A landscape with many peaks, sampled at points; each row gives a point and its height.
From any point a climber steps to the highest of the 2 points nearest to it. It stops when none of these is higher. Distance is the straight distance between rows; heights are no part of it.
K181: [  0  -4  -5   3   5  -2  -5 -10  14  -9  -2 -20   3   0  -3   2  -1   6
 -10  -9  -5   2 -19  -2   2  -2 -22  -2  -3  -6  13  -9   7  -2   2   7
  -5  -5  -5  -5  -5   9  17   5  -6  -2   4   9 -10   7  -4   5  21 -12
  -5   0 -11   4  19]  (h 205)
K649: [  2  -7  -8   8  -5  14  18   0  11 -10  12   0 -16  -5   6   0   3   2
   1   2  12  -9 -15   1  19 -10  12   5 -21  -8   8  11   6   0   4  10
   4   0  -8   2   1 -12   3  -4   8   2 -23  -2  -4  -3   6   0  -9  11
  -8   8  -2  13  -3]  (h 490)
K631: [ -2   2   3  -8  -1 -22 -16   8  -8  22  -7   7  -4  12   1   4   2  -6
  -2   1  -2  10  13 -14 -19   3  -8  -5  14  -9  -3  -6  16   5  -1 -12
  -3   6   0   6  11   4 -12  -2 -11  -4  12   1  -3   0 -12  -9  -2   3
  13   0   5  -3  -5]  (h 636)
K693: [ -9  -5  15  -3   4   6  -9  -6  -3 -18  -1  -2  16  -6   0  -4  -3  -9
   0  -1  -5  -6   2  14   1   0  -3  12  -7  16 -20  -4  -8   0 -13  -2
 -11  -3  -1   6 -18  -2   4 -11   5   2  -1  -1  -7  -3 -11  11   9 -12
  -7  -6 -16  -5  17]  (h 142)
K686: [  2  -3   3  -8   2  -8 -10  -8   8  19  -6   0   8  -6  -5  -1  11  -6
  -8  -3 -18   2   9 -14  -5   8 -12  -9   7  15   2  13 -12 -14   1  14
  -5   8  13  -9  -3   4 -16  -4  -7  11  11  -7   8   4 -10   7   6 -11
  10   6  -5 -12   8]  (h 678)
K417: [  3   2   7  -1  12   4  -3  -5 -15  -5 -10   2  16   4  -1  -1  -9  -1
   8  -6  -1   8  13   4 -14   8   0  -6  15  -3 -14 -10 -11  12  -7  -4
  -7  -3  17   7   0   6   5   4  -1  -9  11   5  -3  10  -4   1  -4   0
  -2 -16   7 -20 -10]  (h 504)
K407: [  3  -5 -12   7  -4 -11   4   0  -1 -25  -9   4   6  -9  -4  -8  -1   6
  -8   4  -2   2  14 -11   4   1  -4   6  -3   7  12   6  12  -8  -5  14
  -5  10  -2   2  10   8  -6  11  -6   2   9   3  -7   2   3  -5   0 -17
  -6   1  -9   0  11]  (h 740)
K28: [-11   5   1  -6   1  -3 -10  -1   6  14   2 -14 -14  17  -2  17  -8  -4
   0   2 -16   3 -31  16 -11   0  -2  -1  -5  -3  -1 -20   9  -7  -2 -14
  -6 -12 -18  -3  -6   9  -2  10  -5   4  11   2 -13  -1  -4   4  11   5
   6 -17   1   4  -3]  (h 255)
K295: [  5  -3  -7   0 -13 -19  -3  -2 -10   0  -3  19   8  -2  -2 -10  12  -1
  -5   0   3  13  23 -14  -7   9   2  -3  16   3  -3  19  -2   1  -1   7
   7  18  14  12  10  -1  -9  -2  -4   2   9   1   5   6  -8  -7  -9  -6
   9  10   6 -10  -5]  (h 698)
K63: [ -3  -3   4  -7  -4   8   5   4  -3 -11  -9  18 -14  -2  -3  -9  -7  -8
  -3  15 -10 -10   7   9   5   1  11   2 -10   9   4  -3   3 -10  -5  -2
  -7 -15  -9  -8  -6   8  -5  -1   6   7   0  -5   1  -7   3  -1 -11   4
  -3  -7   6   5 -10]  (h 408)
K233: [ -4   9   5  -4  14   4   5   3 -10  -6 -12  14  11   1  -6   1 -21   1
   2   4  -5 -16  22  13 -10   6   1   7   6  17  -3 -15  -7  -6  -9 -21
  -6  -9  -9 -10  -2   2  -8   4  -3  -5  12  -6  -1  -5   6   3  -2   1
   1  -6  -1 -11  -6]  (h 310)
K583: [  7  -3  -5  -4  14   7   8  13   2   7   2  -1  -7   5  -4  -1   8   8
  10  -6   3   9  14 -12   6   1  -3  -9  -2 -24   6   7  -1   6   4  19
  -2   2   8   7  17   2  -6   6   8   8  -7   1   0   5   9  -7  -9   9
   3  -4  12   1 -11]  (h 541)
K682: [ -4   3   4  -3   6 -14 -13  13  -3  14  -4   0   1   7   1   3  -6  -3
   0   0   1  -1   9  -7 -10  -1 -14   7   6  -3   0 -13  16   0  -3 -19
  -8   1 -11   1   7  -2  -7  -1  -9  -4   6   2  -7  -4 -10  -7   9  -1
   5   0  -7   3   5]  (h 569)
K210: [ -1  10  13 -13   1   1  -2  -4  -5  20   5  -5  17  -5   2   4  -9  -3
   5  -3  12   0 -10   8  -4  -3  -5  -4  20  12 -16  -2   3   5   5  -5
   1   6  21   0   7  -2  16   5   1 -23  -7  -1  -1   1 -13   4  13  -7
  -5   1  -2   2  -3]  (h 438)
K961: [ -3 -10  11   2   5   9  -8  -4  -3 -19  -3   0  -1  -1  -3  -3  -1 -12
  -6   3  -8  -7  -6  14   6  10  -4   5  -9  10  -7  -6   3   3  -6  -4
 -20  -7  -8   7 -20   3  14  -3   2   0  -7   4  -6   5  -8  10   6  -4
  -8 -12  -4   3  18]  (h 204)
K318: [  1  -2  -2   5  15   6   4 -10   7  -4  -6 -14  -7 -10  -5   8  -2   0
  -2  -8  10   3  -6 -10  -2  -6 -15  -7   2 -13  12  -9  14  12   4   8
  -4   3  -2  -7  -7  -2  19  -2  -3 -13  -9   7  -6   5  -5  10  16  -2
 -11   3  -7   7  14]  (h 261)
K911: [  9   1  -9   6  -4   1   8   7   3  19   3  10 -27   8  -3   4   4   2
  -2   4   8  -6   3  -5   7   8   3  -9   6 -10  17   3   2  -1  14 -12
   7  -2  -9  -8   5  -4   1  -2  -5  -2  -9  -1  16   1  13  -3 -11  23
   8   8  11   9  -2]  (h 414)
K338: [ -2  -2  -7   6  12   3   2  16 -10   8   9  -3  -5  16  -2  17   6  13
  11  -9  14   2   4  -5  -9   7   3  12   2 -18  -6  -3   6  16   1 -10
  -4  13 -10  16  16 -10  -5   0  -3  -1 -10  -1  -9   1   0  -2  -2   9
   1   0  -2   5   1]  (h 252)
K255: [ -2   3 -14  -1  -6  -1   4 -10   0 -20   3 -13   9   0   2   7   5  14
   4  -4  -4  13 -21   5 -11  -5  11   0  -3  -9  -1  -4  -2   3  -2  17
   4   5  10   3   5  15  -2  12  -2   3  10   3 -10   5   5  -2  -4 -15
  -6 -10   2  -9  -8]  (h 454)
K475: [  1  -3 -14  16  -8  -1  10 -12   4 -28  -4   1   0 -14  -2  -2  -5   9
 -14   3   3 -12  -1  -7   5  -1   0   8  -9  11  17   6   8 -10  -2   9
   2   4 -12  -7  -3   0  -1   7  -7  -1   2   1  -8  -2   6   6   2 -11
 -12   9 -13   4  15]  (h 665)
K397: [ -7   0   6  -2  -6  -8 -17   8  -4   3   7   3   5  12   4   5  10  -5
  -4   5 -13  -3  -6  16  -4   9   8  11  -8  10 -13   0 -10  -4  -7 -16
  -3   0 -10  11  -7   0 -11  -5   0  10   8  -8   5  -6  -3   1  -4   1
  13  -5  -2  -4   5]  (h 739)
K57: [  2  -9  -8  15 -12  -6  -1   1  -2  -5   2  -7 -11   0   3  -7   5   9
   4  -8  14  11   0 -28  -6 -12  -9   0   2 -21   7  -1  20   6  -1   5
   8   6   1   8  10  -3   7   1  -3  -6   0  13 -13   3  -4 -10   2  -5
  -5  10   0  12   1]  (h 369)
K386: [  7  -7 -13   6  -8  -1   5  -5   2  -2 -10   6 -16   4  -8  -3  -3   5
  -7   2  -1   4  -2 -15   0  11  -6 -16   7  -3  20   1   7  -7   9  10
  -6  -2  -2  -5  13  13   2  17 -13  -1   4   4  -3  12   8   4  -4   7
  -2  -2  12   8   5]  (h 565)
K632: [  8  -1  -1   4   6  -1  -5  -2  -4  18   5  -6  15  10  -4   4  14  12
   4 -16   2   7   9  -8  -7  14 -11  -3  12  -8  -6  12 -26   1   4   2
   7  10   8   6   9  -6  -9  -2  -4   8   7  -1   7  11  -2   2   0   4
  11   8   1 -15   5]  (h 699)
K471: [ -4  11 -11 -10  14  -2   3   4   5  -1  -3  -4  -6  10  -4  18  -8   2
  -5   6 -16   0 -10  19  -8   3   9  -2  -6  -8  10 -19   1  -3  -2 -13
  -4  -8 -18  -7  -6  12  -6  12  -2   6  14  -4   0  -4  15   0  -2   3
   5 -19   3 -10 -11]  (h 170)
K185: [ -5   6  11  -7  -7 -10  -8  -3  -8   9   2   0  14  -7   6   0   0  -5
   6   0  15   6   0  -2  -6 -13   1   6  13   9 -16   4  13  11  -1  -1
   6  11  18   4   2  -7   7 -12   2 -15  -7  -4  -3  -1 -20  -4   5 -13
  -2   7  -5   2  -4]  (h 383)
K708: [  8  -5   6   3 -10  11   3 -14   6   9   3   3  -6  -8  -2  -3  10  -4
  -4   3  -4 -10  -3   2   7   5   6  -5   1  17   2  12 -21 -10   5   4
  11   0   5 -11 -12  -6   3  -8   1   4  -4  -6  16   2   6  13  -5   9
   4  11   2  -2   3]  (h 140)
K977: [ -8   7   1   3 -11   7   3  -2 -13  -7   4   6  -2  13   5   8  -7   7
  10  -1   7  -4 -13   7 -16  -2  17  13  -1  10 -18 -10  11   2  -7 -18
  -3  -3 -11   7   9   0 -10   0  -4  -5  -1  -1 -16  -2  -6  -4  -6   3
  -5 -10   0   8 -17]  (h 525)
K721: [  4  -5  -1  11 -18  -6  -9  -2  -1  -7  10 -10   4   6   6  -8  11  11
  -1  -8   8   5 -21  -3   3   0  -7   2   2  -6  -1   4   1   3   4   0
  10   3   3  11  11   0  12   0  -4  -1  -2   9  -4   7  -3  -7   3  -4
   5  10  -3   9   9]  (h 311)
K450: [ -1   1 -10 -11  -4 -19   3  11   5 -10 -11   3  12  -1  -3 -10  -8   5
  -2   5 -11   4   8  -9   3  -2 -10   4  -2   6  12   5  12 -12  -4  19
  -8   2   4  -6  24  17 -15  17  -4   6   9  -3  -9   1   0 -14   0 -19
   2  -5  -5   3  -2]  (h 828)
K651: [  2  14   1  -1   9   1   8   6  -2  18   7  -7  14   8  -1   7 -11  14
   1  -9  13 -10   2   7   1   3  -9   7  11   4   1  -5  -9  -1   7 -18
   8   0  -5  -7  16  -7   3   7  -4 -11  -3  -3   3  -3   6   0  10   7
   4   7  -5   0   1]  (h 526)
K711: [  0  -5  -3  -1 -10  -8  -8  -7  14  -9  -4 -12   2   2  -3  -1   1   1
 -14   2 -14  -2 -26   9   9  13 -17  -1   0  10  11  -2   1  -6   5   4
 -12  -3  -2  -8  -3  15  14  11  -8   0   5   3  -2   6   0   4  20 -11
   3  -2  -8   3  25]  (h 153)
K13: [ -2   2 -11   3  -5  -3   5  -1  12  -6  11  -6 -12  -5   6   9   9   3
  -7   8   1  -2 -19   7   7 -11  16  10 -20  -6  10   1   9   2   2   0
   9   1 -12  -1 -13  -5   0  -8   3   5  -4  -4   3 -10   4  -4  -1  -2
  -2   8 -10   5   2]  (h 563)
K122: [  3  -9   6  19 -10  18   0 -14  -9  -7  -3   7  -7   8  -6 -11  -2   1
   4  -9   0 -12   1 -10  -6  13  -3   2  -2  20  -6   4  -7  -8  -6  -5
  -9  -6  -8   1   3  -2  -6   4  -8  -2  -2   6 -16  12  -6  11  -4  12
  -3  -5   2   6   4]  (h 442)
K943: [  4 -13   3   8 -19  14   8  -2   6  -9  12   4 -14   1   5 -14   4  -3
  -2   2   0 -11 -14   0  18  -1   8   3 -22   8   2  17  -1 -17  -1  15
  -4  -5  -9   7   8  -5  -5   3   6  12 -15   0  -7   3   5   0 -12  10
   0   0   3  15  -1]  (h 424)
K956: [ -2  -1   9  -4   7   5   4   0   3   3 -13   2   0  -9  -5 -18 -12 -12
   8  -4  -5  -2  35 -17   2 -13  -6  -7  -7   0   0   5 -11 -11  -9  11
   2  -9   4 -14  -6  -3 -18  -5   7  11  12   1   0  -5   5   2  -6   4
  -8   7   2  -9 -10]  (h 548)
K571: [  3  -7   0  -6 -24  -7  -6 -11  12  20   1  -5 -17  -3   0  -4  11  -8
  -9   5  -7   3 -19 -17   1  -4  -6 -13   0   9  11  11  12 -15   8  16
   1   0   3 -10   6   4  -4   2  -8   7  -1   1   1   5 -10  -1   4  -1
   6   8   1  13   5]  (h 179)
K839: [  1  -1   3  -5 -14   5  11  -2   7   2   8  -1  13  -7   1 -12   2   5
   6  -8   0  -2   4  -5  13 -10   3   4  -7  11  -9  24 -16 -17   0  25
  10   2  13  -1  13  -5 -19  -5   8  14  -7  -9  -3  -2  -1  -1  -4  -4
  -2   9  -2   0  -8]  (h 229)
K648: [  4 -11   4   5   4   3  -6  -1   3  -2  -2   6  -8 -13   1   0   8 -14
  -6   9  -3  -2  10  -2  12   5   4  -4  -6  -5   7   6  -6   4   2   2
   0  -1   1   1 -25  -7  12 -14   5   3  -2   2  18   0   2   9  -4   3
   2   6   0  -2  16]  (h 87)
K236: [  1   1  10   5  -6  -1  -4   7  -9   9   1  12  -7  -1   5  -1  -9  -9
  -4  10  11 -11   1  10   2   4   7  -1  14   9  -5  -8   5   5   6 -32
   5  -4  -6   2 -10  -7  16  -7   0 -18  -5   0  12  -4  -1   2   0  11
   4   8   8   9   1]  (h 264)
K169: [  1   6  -1  -8   5   0   9   9   3 -18   0  12  12 -11   4  -2  -3   2
   1   9   0  -2   8  21  18   0  15   6   0   2  -1   5 -16   2   1   0
   8  -3   6  -1  -4   2   5  -3  11   5  -3  -8  16 -11  21  -5  -7  -4
  -2  -1   0  -8  -5]  (h 637)
K225: [  8   0 -17  21 -11   4  12  -2  -5   0   8   7 -18   8  -1   5   4  12
   3  -2  15  -2  -1 -14  -3  10  12  -4   5 -14  10   3  -3   7   7 -10
  15   4 -10   1   7  -9  -2  -1  -7  -6  -2   5   7   6  12  -1 -14  19
   2  10  10   3  -6]  (h 362)
K329: [  0  -7  14  -1   4  19   5  -9  -2   0  -7   0   1  -9  -6 -15  -3 -15
  13  -7  -1   0  23  -9   2  -7   0 -11  -4   3 -12   8 -17  -2  -7  18
  -1  -6  14  -5 -12  -6  -6  -9  11   8  -1   3  -1   3  -1  10  -7   9
 -12  -1   7  -7  -6]  (h 622)
K644: [  4  -2   5  -6  11   6   6  -2  11  11  -6  -6  -6 -14  -5  -2   0  -6
  -1  -3  10  -5   5 -10  12  -7 -20  -9   5  -3  12   3  11   3  10  14
  -6   2   5 -12   2  -6  12  -5   3  -8 -23  -1   3   1  -4   7  12   5
  -6   5  -2  12   9]  (h 312)
K80: [ -2  -3   5  -1  12  16   0  -2   2   5  -2  -4  -7  11  -9   8  -5  -3
  -3  -5  -2  -8 -11  12   3  17 -12  -2   3   9  -2  -8  -1   0   4  -9
 -19  -5  -9  -1  -2   1  10   7  -3  -6 -11   0  -5   9  -2  14  12  10
  -3 -10   1   4  13]  (h 288)
K488: [-10  11  -3  -5 -13 -10  -5   4  -2  -8   7   2   6   8   7   9  -1   6
  -1  10  -8  -6 -16  16 -11  -2  14  18 -10  14  -8  -4   6  -6  -6 -16
   2   0 -13   1   2   4 -15   2  -4   6  10  -8  -7 -11  -1  -9  -2  -8
   8  -6  -9   2  -6]  (h 627)
K177: [-11   0  10 -11   3   1  -9   6   4   6   8 -16  -3  12   3   7  -2  -8
   1  -2  -6   3 -26  14  -5  -7  -3   4 -12  -6 -12 -14  17   2  -5  -4
 -12  -7 -10   8  -1   5   5   2   5   3  -7   2 -16  -2 -12  -2  10  -2
   0 -14  -3  12  -2]  (h 338)
K261: [  2  -3   7   5   5   2 -10  10   2  -1  13 -14   8   7   7  -2   9   6
   4 -11   6   8  -8   6   7  -6  -8   4  -6 -20  -8  -4  -7   7   0  -2
   5  -2   0  15   0  -6  13  -7   9   4  -4   8   0   0   0  -5   6   1
   5   3  -4   2   6]  (h 253)
K323: [  0 -10  14   2   0  18   0 -15  -3   4  -2  -7  -2   1  -8 -15   1  -7
  10 -13  -5  -2   6 -13  -4   0 -10  -6  -5  11 -11   5  -8  -7  -8  18
 -11  -5   8  -1   2  -1 -12  -1   1   8  -5   6 -16  11 -12   8  -1   4
  -7 -10   2   1  -4]  (h 532)
K361: [-10   6  10  -5  16  -2  -9  14   6   7  11 -16  14   1   9   2  -4  -8
   4  -5   2   8  -3  14   4 -18  -3   8 -11 -18 -11 -11  -4   8  -5 -14
   7  -5  -4   8 -12 -11   7  -9  13   2   3   2   2 -12  -3  -5  11  -5
   1   1  -9  -7  -1]  (h 194)
K629: [-10   7  -2  -2  24   6   5   3  -3  10   4  -1   0  -5   2  27  -2  -6
  -3  13  -3  -6   2  19 -11   2  22   1  -4  -1  -8  -9  -2  12  -5 -19
   3   5  -8   3 -26  -9   2  -1   8  -8   0 -10  12 -14   2  12   3   4
  -2  -6  -2  -9  -3]  (h 178)
K643: [  1   5   0 -15  -4  -8  -4  -4  12  20  -6  -2 -16  -3   0   7   4  -8
  -8  11 -14   5 -11  -3   1  -3   0 -11   2   2  15   0  10  -9   9   5
  -1  -5   2 -16  -4   9   0   1  -5   4   2  -4  10  -4   1   1   2   1
   7  -2   3   6  -4]  (h 226)
K585: [  7  -4 -12   1  15   6   8   5   5   7  -4  -2 -20   5  -7   7   6   3
  -1  -3   1   6   3 -10   3   5  -5 -14   1 -24  19  -3   5   4  10  13
  -5   1  -4  -4   6   4   3   8  -1   2  -6   3   4   6  10   3  -4  12
   1  -4  10   5  -2]  (h 488)
K186: [  1   2   0   9  -2   4   3   5  -1 -10  -6  14 -19  -4   3  -3 -14  -6
  -4   9   5 -15   5   8   8  -1   6   6   0  -2  11 -15  11   0   2 -21
  -2 -16 -17 -10 -15   0  12  -6   2 -12  -3   2   4  -6   4  -3  -2   8
  -6   1   5  10  -1]  (h 327)
K522: [  3   0 -16   7 -11 -20  -7   1  -7 -15  -5  13  -5  -2   0   8   9   4
 -15  13 -10   4  -3   6  -5  15  15  -1   6  -2  15  -2   1   7   5 -10
   4   7  -5   2  -9  12   2   7  -9  -1  14  -1  15  -3  17  -2 -11  -4
   6  -2   8 -10   7]  (h 47)
K759: [ -3   3   0  -3   5  -1   4  -4  13 -19  -1  -7  13 -19   6  -9  -6  -5
   0  -1  -4   2   8  -1  10 -23   2   4 -14  -5   3   2  -7  -5 -10  11
  13  -4   4  -9 -16  -6   0 -10   9   6   8   2   3 -12   5  -3   0 -17
 -10   9 -11 -11  -2]  (h 561)
K562: [ -2   4  12 -20  11  -1  -3   4   8  31   1 -10   6  -2  -1   7  -4  -4
  -1  -4   3  -2  -7   1   5  -1 -22  -9  13   2  -1  -2  11  -2  12   3
 -11   6  11  -8  13   3  12   8  -2 -10 -14  -2   0   0 -13   4  22  -3
   1   1  -4  12   6]  (h 371)
K173: [  1   1   4 -13  17   9   8  13  -3   3   2  -1   7  10  -3   0   0   2
  15  -7   0  10  13   8   6  -4   2   1  -5 -17 -11   0 -10   6  -2  15
  -6  -5   9   8  13   4  -8   2  12  11  -5   0  -4   0   5  -9  -6   2
  -2 -18   6  -7 -16]  (h 626)
K677: [  0 -10   4   9  -2   3   1  11 -11 -19   2  12  -5  -1   2 -13   1  -4
   8   2  10   0  15  -1  13  -6   2  11  -7  -2 -12  -1   9  13  -7  -3
  -6   0  -1  17  -4  -6   6 -14   9  -1 -12   9  -5  -1  -4  -6  -4   3
  -6  -2   1   9   5]  (h 481)
K521: [  5 -11   2  15  -6  -4  -2   5  -4  -7  -1   2  -5  -4   5 -19   1  -6
   5  -5  11   4  19 -23   6 -14 -10   0  -3 -15   1   2   9   6  -7   0
   5   0   1   8   2  -9   3  -8   3   0   1  14  -2   0  -4 -11  -3   2
  -3  12   4   5   0]  (h 416)
K971: [  8  -2   1   7 -16   6  11 -16   8  -2   5  -3   6 -16   3 -16   2   2
  -5  -1   4  -9  -3  -9  10  -3  -3  -6   0  17   6  17 -19 -16   6  17
  16   0  12 -11   0  -7   2  -2   3   1  -4  -1   9   2   5   6  -2   0
  -2  19  -2   0   5]  (h 181)
K468: [ -1  -8   0   2  -8  -1 -13  -6 -10   7   6   2   0   7   2   7  25  -1
   5  -1  -2  13 -10   0  -9  11  11  -5   5   3 -17  14  -4  11   2   8
  -3  14  13  21  -1   0   1  -6  -1   4  -4  -2   4  10 -11   6  -9   1
   9  -5   7  -2   5]  (h 509)
K723: [  1   4  -2 -13   1  -3   3  16  -1 -13   4   7  20   6   3  -6  -2   7
   4   1  -6   4   2  21  15   4   5   9  -3  -1  -7   5 -16  -1  -1   6
  -4  -5   5   7  15   9  -5   5   8  14  -3  -5   4  -4  13 -13  -5  -6
   5 -14   4  -5  -8]  (h 742)
K496: [ -5   9  10 -17  -2  -4  -3  -5  15  24   6  -9  -3 -13   3   5   3  -9
  -2   6   0  -1 -13   1   3 -16  -1   0  -3  10   2   4   8  -5   6   2
   9   3   5 -16 -10  -8   1 -14   4  -1 -10  -9   9 -11  -8   1  11  -6
   3  11  -8   7   1]  (h 282)
K362: [  5  -4  -7   2  -7 -14  -5  -2   5 -12  -7   3   2  -5  -5   2   8   3
 -16   9 -18  -2 -12  12   8  22  -1  -1   3  13  17   3  -8  -2   8  -2
  -7   4  -1  -5  -7  16  10  10 -10   1   6  -1  14   0  16   4   6  -9
   7  -4  -1  -9  21]  (h 97)
K824: [  6  -4 -10   1  -7  -1   3 -11  -6 -22  -4  -4   8  -7   1  -8   4   0
   0   0  -7  17  -2  -4  -7  -4  10 -11   1  -7  -2   7  -2   2  -6  25
   3   5  18   8   4  13   0  12   4   5  12   4  -2   8   5  -5 -11 -15
  -6 -12  10 -14 -15]  (h 531)
K188: [  1   6 -13   4 -15  -1  11  -6   4  -5  -4   2 -10   4  -4  -2  -7  11
  -1   2   1  -2  -8 -10  -4  -2   1  -6   1   3  17  -1   5 -13   4   3
   4  -6  -6 -14  17  11  -9  17 -10   1   6   1  -6   2  10  -3  -7   5
  -5   0   8   6 -12]  (h 633)
K411: [  4   6  11   2   6   0  -7   5  -6  20   6  -8  17  17   1  -7  -1  10
   8 -20   7   2   6  -4  -8   7 -21  -1  16  -8  -7  -3 -19  -3   1 -10
   4  -6   4   3  19  -3   1   4  -6  -2   7   4  -5   6  -3  -5   8   7
   8   8   2  -7  -3]  (h 610)
K692: [  1   9  -4 -15  -4  -7   5   0   1   1  -9   2  10   4  -3  -7 -13   8
   5   0  -5   3  -5  -1  -3   0  -8  -8   9   2   5  -3   1  -8   3  11
  -1  -8  13 -11  23  17  -4  18  -4  -2   7  -1  -4   4   4 -10   0  -7
   4  -7   7  -1 -17]  (h 725)
K747: [ -3   8   3  -3   8  -4  -2  14   4   6   3  -4   7   5   0   0 -12   5
   1  -5   8  -9   4   2   5  -7 -17  13  -1   1   4  -9   8  -2   0 -18
  -3  -4 -15  -5  10  -7   0  -1  -2  -5  -8  -1  -6  -7  -1  -6  13   1
   1   6 -10   9   5]  (h 507)
K944: [ -3   0   4   0  -5  -2   4   7  -4 -24  -3  15  11 -12   3 -16  -7  -1
   4   4  12  -5  18   5  20  -9   2  12  -1  11  -8   4  -1   5  -3   1
   2   0   8   5   1  -3   9  -9   9  -2  -9   0   1  -8   3  -7  -2  -7
 -10   5  -5   6   6]  (h 547)
K290: [  2  -6 -10   6   5 -17 -10   8  -1  -5  -4  13  -9  -7   4   6  11  -7
 -12  12  -6   7  11  -3   7  10   7  -4  -2 -15  12   4   3  12   4  -4
   1   8  -2   7 -15   1   6  -4  -1   4   4  -2  22  -3   6  -3  -8  -2
   9   3   1  -4  17]  (h 44)
K380: [-12   8   4  -9   4   3   0  11  -5   0   3   2 -11   6   5   9 -13  -8
   4   8   2  -1 -15  19  -4 -10  16   4  -4  -1  -9 -19  22   9  -1 -17
  -7  -6  -9   5  -5   0   4   3   7 -11  -9   0  -8  -9  -4  -4  -2   2
  -7 -15   5   8 -15]  (h 429)
K850: [ -2  -1   2  15   3   7  -2  -8  -6  -9  -4  -3 -12  -7   4   3 -12  -6
   5  -3  10  -5  -4  -6  -7  -8  -1   2   2  -6   2 -19  20  12  -1 -15
   0  -5  -9  -4 -17  -9  15  -9   0 -20  -6   9  -7  -2 -10   3   7   2
 -12   3  -1   9   3]  (h 259)
K739: [  9  -5  -5   2   0  -9  -3   1  -3   6  -4   9  14   0  -7  -5  13   6
  -5  -6  -3   4  17  -8   2  18  -8  -5  14   5   3  17 -19  -1   4   9
   0  14  12   6   9   1  -7   2  -6   8   7  -2  14  11   3   2  -2  -2
  10   8   3 -12  13]  (h 780)
K388: [ -2   9   2  -4   0  -9  -2  -3   5  18  11  -6  10 -10   5  12  10   0
  -1   4   8   4  -3   1  -1  -7   6   1   6   6  -7   9  -3   7   5  -2
  19  11  10  -2  -8 -14   2 -15   3  -5  -5 -10  15  -7  -7   1   4  -5
   6  15  -7  -2   4]  (h 328)
K201: [ -8  11   3   1  18   6   5  -1 -12  -6  -8   9   5  -8   1  11 -16  -4
   2   8  -1 -10  17   9 -18  -6  13   8   2   7  -7 -18   4   6 -11 -19
   2  -4  -6  -6 -19  -4  -4  -4   3 -11  10  -5  -1 -11  -1   7  -1  -4
  -8  -4  -5 -12  -8]  (h 249)
K717: [ -6   5   9  -6  -2  -3 -14  -5  -8  18   4  -4   6  11   6   6  11  -8
   4   0  -8  12  -7   7 -18   0   8  -4   3   2 -20   3 -10   3  -5  -4
   2   0   9   9  -7  -1  -9  -6   1   4   7  -5   3   1 -11   1  -6   2
  11  -8   7 -10 -12]  (h 611)
K745: [  2  -5  -3   9   4  14  -1  -3  -7  -1  -4  10  -4  13 -11   7   3   7
  -2  -3  -1 -10   0   5  -3  31  -3  -1   8  19  -4  -1 -13  -1   2 -13
 -19   3  -6   3   4   2  -1   9 -11  -4  -3  -2  -3  14   2  15   2  12
   2  -6   1  -3  14]  (h 360)
K969: [  0   4  -8   7   1   0   8 -13  14 -16   1  -9   2 -16   2   2  -2   5
 -10   2   3  -9  -6  -2   5 -15   1   8 -15   2  14   3   4  -4  -2   7
  12   0 -10 -11 -16  -8   2  -6   2   1   0  -2   0 -10   2   3   5 -11
 -11  14 -17   2   6]  (h 635)
K253: [  4   0  -2  -7  -7  -6   5  -6 -12  -4 -11  15   4  -7  -3 -13   4  -6
   4   6   1  16  22 -11  -7  -3  12  -7  11   2  -8  14   5   6  -6  18
   4   9  23   8   6   5  -8   0   5  -2   9   0   1   5  -5  -6 -16  -6
  -4  -1  13  -9 -23]  (h 623)
K626: [  4  -2 -13  19   9  14  12  -3  -7 -11   6  -4  -4   6  -3  11   2  19
   7  -9  13  -4   2  -7  -3   7   6   8  -5 -10   1   0  -3   9   0  -3
   2   7 -11   6   4  -9  -3   1  -3  -3  -9   3  -8   6   6   4  -5  12
  -4   1  -5   0   3]  (h 305)
K303: [  2   0  -3  -4  -9  -6   3  10  13   8  13   1   5  -6   7  -6  12   3
   4  -2   7   5   2  -5  16 -14   5   5  -7  -5  -1  18  -7  -1   5   9
  17   7   9   5   5 -15  -9 -15   9  10  -8  -3  12  -8   2 -11  -4  -1
   5  18  -5   1  -3]  (h 277)
K404: [ -1  -7   4   2  -3   5   7   1  -1  -5 -11  15 -14  -7  -3 -16  -7  -9
  -4  10 -10 -11  27  -9   1  -5   6  -3 -12   5  10   3  -4 -20  -8   4
   1 -11 -11 -12  -9   0 -20   2   4  14  14  -5   1 -10   8  -1 -12   2
  -5   6   4  -3 -11]  (h 480)
K963: [  1  10   3  -8  10   0  -2  -5  -2   3  -4  -9  12   5   3  -2 -11   1
   3  -7  -7   6  -9  11 -11  -1  -5 -12  12  -9  -3 -18 -12   1  -1  -4
   4 -11  14  -6   1  12   9  10   1  -6  14   4   0   6   5  -3   2  -3
   2 -12   6 -15 -13]  (h 607)
K542: [ -7   0   7 -12  -3  -9 -17   3  -9  20  -4  -3 -10  16   1   6   4  -8
   4   2  -9  16  -9  -7 -19   1   0 -12   5 -11  -9  -8  13   5   0  -1
  -9  -1   7   8   7  11  -6   3  -5   1   9   3  -9   6 -13  -3  -4   4
  11 -11  13   1 -13]  (h 724)
K325: [  1   4  -4   9  19  18  14  -4  -1   6  10 -12   2   1   2  24   2   9
   7  -3  11  -4  -5   7  -7   4  15   4  -4 -11  -6  -2 -14  15   2 -10
   8   3  -7   1 -12 -17  -2  -6   5  -5  -7  -3   7  -3   6   9   0  14
  -1  -2  -2  -9  -4]  (h 242)

Where does a climber stop that starts at each point below?
K225 -> K450
K522 -> K210
K943 -> K450
K28 -> K397
K629 -> K329
K961 -> K329
K721 -> K723

Call two points neighbours if one is among the 2 nearest of the other. Go from one point of each pair to the other, from neighbour to neighbour, staying as high as possible. Name the lowest point that can't be avoided.
K450 and K397 -> K417
K210 and K329 -> K850
K397 and K542 -> K717
